Points, in no order, along strands that fork, close into loops and pass close to each other.
Two points are linked if the straight distance between their rows is under 36.5. Some points are linked to none.
K339: [ -4  -8   2 -22   4  10   1  -4   4  -3  18  -5  27  10  16 -15 -17 -10
  13  -9  -3]
K916: [-16  -4  -2  -1 -11 -19  -4   4  11  -8  -9 -13 -26 -22   7  18   9  -5
   6  12  18]
K384: [-11  16  -4 -13 -17  -7  -2   9   6 -10  29   8   3  25  -2   1 -22  -6
   4  -3   4]
K778: [  3  -3   5 -10   8  12   2  11   2  -9  -7  -4   2  18  -2   2  15 -11
  20  15   4]
K944: [ 15 -11   4 -14  24  24  10   9   4  -2 -27  -7  16   4  -5  -5  16   0
  13   2  -7]
K678: [ -3   0  16   8  17  -8   0 -17   2   6  -9  -2  -1  -5  10   8   5  -2
  -3  -1   3]
K801: [  0  17  -4  -4   3  -7  12   6   6  -8   8  19  -6  14  -5  -8 -30   2
  -1 -22   6]
K25: [-13 -13  10 -12   4   1  -6  -7  11   0 -12 -22   5  -5   5  14  26 -13
   8  17  14]
K591: [ -7  13 -11   1  -2  -4  -5   2  -4  -7   8   9  -6   8  -4  -6 -12  -2
   0 -13   8]
K94: [ 14   6   8  10  13   3   4   0 -13  -4   1   5  -8  10  -1   0  -1  -1
   2   7  -4]
K162: [-13   5  -7  -4 -15  -6 -26  -5  -7   0  12  -4   2   3   1   5   3  -6
   0   7   1]
K478: [-11  15 -15  -4 -23  -9   2  27  29  -1  25  13 -10   9  -5  -5 -23   1
  -4 -15  14]
K719: [-15   9 -14   5 -12  -5   0  18  39   5  15  12 -11  -1  10   5 -25   7
  -5 -13  10]
K515: [-14 -10   4 -22  12   7  -1   4  21   3  11  -5  18   7  14  -4 -15 -16
  10  -7   6]
K234: [  0  14   0  -6 -11  -3   1  10  -9 -16  22   8  -2  26   2   1 -17  -4
  10   5  -2]
K807: [ 15  -9   7 -32  26  15  12   1  -2  -3 -22   1  31  14   3 -18  -7   5
   9 -10 -10]
K382: [  5   0  18   8  23  -6  10 -15  -4  12 -24   4   0 -10  -9   5  11   2
 -15  -3   3]
K464: [-15 -14 -16  -8  -9 -13  -9   4  12   2  -9 -16 -22 -27  -7  -2   9 -14
   1 -11  26]
K716: [-19  15  -3  -6 -17 -13 -10   5  21   2  25   7   1  18   7   7 -24  -3
  -1  -5   9]
K303: [ 11  -6   4   4  -8  11  -3  -2 -20  -4  15  -4  15   3   4  -5  11   0
   5  14 -14]
K309: [ -8   2 -23  -8  -9   4  -9  12 -12  -7   2   0  -7  -8 -15 -12   7  -8
   0  -7  12]
K657: [-15 -11 -17  -5 -19 -11 -17  -2   6   5  -8 -20 -20 -31 -14   8  18  -5
 -10  -2  19]
K58: [ 13   2  15 -27   5   3  19 -23 -15 -11  -1   3  32  24  10 -17 -13  -1
   3 -15  -4]
K92: [  7  -3  18   3   9   6  12 -16 -12  10  -9   0  25   1  -9  -4  17  -1
 -13   0  -6]
K927: [ -6  -7  -5  11  -1   1   8   1  -5   5 -11  -6 -11 -25 -26   5  24   5
 -16  -1   3]
K782: [  0   0   2  -9  -6   6   4   2   2  -7  31   1  17  17  18 -10 -23  -2
  13  -3 -11]
K210: [ -3 -16   8  14  -4   4   3  -9  -3  10   3 -17   5 -21  -5  15  23   6
 -12  15 -15]
K227: [ -4  -3 -11   3  -3   2  -3  11 -10  -5  -4  -3 -13 -14 -20  -2  21  -3
  -2   2   6]
K108: [ -1  10 -16  11   0  -2  -6  -2  -6  -1  -5   9 -12  -7  -9  -5   0   7
  -6 -15   4]
K520: [ -4  -2   7   9   0  -4 -10  -5   7   1  16  -3  -1   3  24   8  -7  -1
  11  10  -8]
K64: [-13  -7  -4   5 -13 -14 -10  -1   8  -7  -4 -19 -22 -29   9  26   9   8
   1  18   4]
K773: [  2  10 -11  -5   4 -10  15  21   9  -4  -4  23 -13   1 -10 -21 -29   3
   0 -32   8]
K137: [-10  12 -27  10 -28 -14 -19   2  18   0  -2  12 -22   3  -2   1 -10   8
   0  -9  10]
K619: [  2  -9  10 -19  34   5   9   5  18   2 -30  -1   6   1   2  -3   1  -4
  13  -5   6]
K355: [ -9  -4  10 -12  24  -2   7   3  18   1 -14   1   0   1   8   0  -4 -11
  11  -6  14]
K264: [ 13  -7  14 -18  39   3  13   9   8   3 -28   9   6   7   2  -7 -11   3
  11  -3  -5]
K640: [-18  -7 -12 -10   2  -7  -5   8  17   4  -2  -5 -13 -14   0  -4  -5 -15
   4 -13  22]
K954: [ 10   4  13  18  12   1  12 -16 -15  14 -12   7   7  -6 -13   4  10   7
 -23  -3  -7]
K91: [ 10  -9   4  -4  20  17  10  13   4  -7 -19  -8  -4   2  -7   0  19  -4
  15  10   1]
K685: [ 19  -9   9 -19  23  22  15   2  -7   0 -29  -2  30   8  -5 -13  12   6
   3  -3 -11]
K753: [-13 -13   6   4  -7  -5  -5  -8   4   1  -3 -25  -7 -27   1  24  22   6
  -7  19  -2]
K943: [-13   0 -14   8 -13  -7 -18  -9   1   5  -3 -10 -12 -21  -9  11  17   5
 -12   2   5]
K120: [-15   6   7  -4  -5  -9   3  19  25   0  20   6  -6  12  10  10 -16  -8
   7   4  11]
K955: [ 20   5  11  23  14   0   6  -6  -8   7  -5   0 -20  -3   3   9   0   4
  -7  12  -7]
K327: [-19   1 -12   1  -3 -11  -4  10  25   3   4   3 -16 -11   8   3 -16  -5
   3 -13  15]
K740: [ -6  -2  -3 -15   8  10  -2  -4 -10  -3  -3  -5  15   4  -8 -10  11 -12
  -2  -5   9]
K996: [ -7   3  11   4  18 -12   6  -1  13   2 -10   6 -13  -4  11   7  -8  -4
   3  -6  13]
K958: [  9  -5  13   7  14   2   2  -6   2   3  11   2   6   3  22  -4 -18   2
  10  -2 -14]
K154: [ 21  -7  17  20 -14   8  20 -11 -23  18   7   1  23   4  -6  -2  13   4
 -14  11 -18]
K59: [  7  18 -20  18 -16  -5  -8  -1 -13  -6  -4  14 -18   6 -12  -3  -1  11
  -6  -6   3]
K40: [-11  -1   6 -12   3   0  -6   8   8  -7   7  -4   1  15   5   4   3 -14
  17  11   7]
K187: [ 24 -12  15 -11  33  11  13   7  -3   1 -13   6  10   5  10 -13 -15   6
  12   3 -18]
K535: [-2 -8 -1  3  5  8 -7  0 -7 -1  7 -8  4 -8  1  1 14  0  3  9 -7]
K326: [-15   1  11 -16  10  -1   9  14  31   2  14   4   8  13  10   1 -18 -12
   6  -5  11]
K660: [ 10 -15  15  19   1   8  18  -6  -7  16  -2  -9   7 -13 -14  11  19   6
 -14  16 -20]
K550: [ 20   0  24  21  -3  -1   6 -17 -18  14   4  -3   8   8   1   5  14   1
  -9  17 -11]
K846: [  4  13 -20  10  -4  -9  -1  -2  -2   0 -16  16 -17 -10 -12 -18  -5   7
  -8 -29  10]
K661: [ 27  -9  18  -3  18   6  11  -7  -9   5   5   7  16   5  21 -15 -21   8
  11  -4 -19]
K839: [ 11  -6  -1   7 -27  10  -2  -1 -30   0  17  -3  23   0  -2  -6  15   7
 -10  13 -20]
K171: [  4   1  14 -21  13   3   7 -26 -12   4  -7   1  33  10   2 -17  -3  -4
  -7 -18   1]
K905: [ -8   2 -13   7 -19  -9 -22  15   5  -6   3  -1 -28 -11   2  16   1   6
   9  15  -2]
K344: [ -2   7 -17   1  -5 -16   6  10  12   3 -11  17 -18  -8  -9 -24 -20  -2
  -1 -37  13]
K792: [ 10  22 -13  13 -18  -2  -8  -5 -24 -12   7  12  -8  18  -7   0  -8  10
  -8   2  -5]
K51: [ -7   6 -27  16 -25 -12 -22  -8  15  -1 -12   6 -26  -7   1   8   1  16
  -2   0   6]
K318: [  4   1  -4  20 -11  -3 -17  -9   5   2  15  -1  -5   2  25  10 -10  11
   8  11 -17]
K733: [ 25 -12  15  20   2  15  27  -2 -18  18  -3  -3  12  -4 -13   0  11   5
 -16  14 -24]
K914: [  2   1 -13  12 -21   8 -14  -1 -20  -1  10  -3   8  -8  -8   3  13  11
 -12  12 -18]
K112: [ -5  12   1  -8 -11  -2 -11  -7 -20  -9  11   1  11  18  -2  -3   3  -7
   1   4   3]
K913: [  4  -3   3 -21  23  13   9   5  -5  -7  -7   5  17   7   2 -16 -12  -3
   6 -10  -5]
K874: [ 10  -1  12  -7   3   8  12 -21 -23   2   0   2  32   4   1 -15   5   1
 -14 -11  -7]
K573: [ 12   7   9  -2   1   4  13   6  -1 -11  25   9   4  28  11  -4 -28   0
  12   3 -11]
K48: [ 9 -8 10  6 17 11  6  1 -6 -1 -6 -5  0 -4 -2  2 14  0  3 11 -7]
K599: [ 10   3 -13  20  -5  11  -3  -2 -17   0   3   2   0  -8  -8   0   7  14
 -13   4 -15]
K177: [-14 -12   1 -15   4   5 -11   2  10  -2   3 -16   5  -1   8   6  12 -16
  12  11   8]
K100: [  3  -2 -10  17   5   9   5  -1 -10   6  -7   0  -4 -22 -19   1  12  11
 -17  -4  -9]
K917: [-17 -10   3 -10  -3 -10  -3  -2  11  -3 -13 -19 -15 -19   1  15  21 -12
   4  11  23]
K222: [  7  14  -4   2 -11   3   1  -9 -28 -14  11   4  10  17  -2  -6  -4   4
  -9  -2  -6]
K397: [ 19  -3  23  22   8  -1  11 -11  -8  12  -6 -10 -12  -2   0  17  14   1
 -10  24  -8]
K386: [-11   8  -8   1 -23 -11 -31   3  -1  -2   9   1 -13   0   5  15  -1   3
   5  13  -4]
K629: [ -3   9 -17  21 -18  -8 -18 -15   3   4  -9   2 -16  -9  -5  13  10  16
 -13   2   0]
K60: [-14  13 -23  -4 -34 -13 -17  22  17  -2  14  12 -17   9  -6  -1 -18  -1
   4  -7  10]

A tip is a point with one link. Name the tips that can be reached along the links from each point below, in the order of the rows.
K807 => K309, K913
K874 => K58, K318
K846 => K905

How many points has the smallest loop of links through each point below? Write none if it is on no loop.
K719 => 11
K25 => 18
K344 => 6
K384 => 9
K954 => none

A piece is all that can be reached along the links. How many separate loops has the piece of each point below (a circle has one, a figure eight two, a Y none), and how many tips (points with one link)?
K137 => loops 1, tips 0
K535 => loops 1, tips 2
K846 => loops 1, tips 1
K874 => loops 0, tips 2
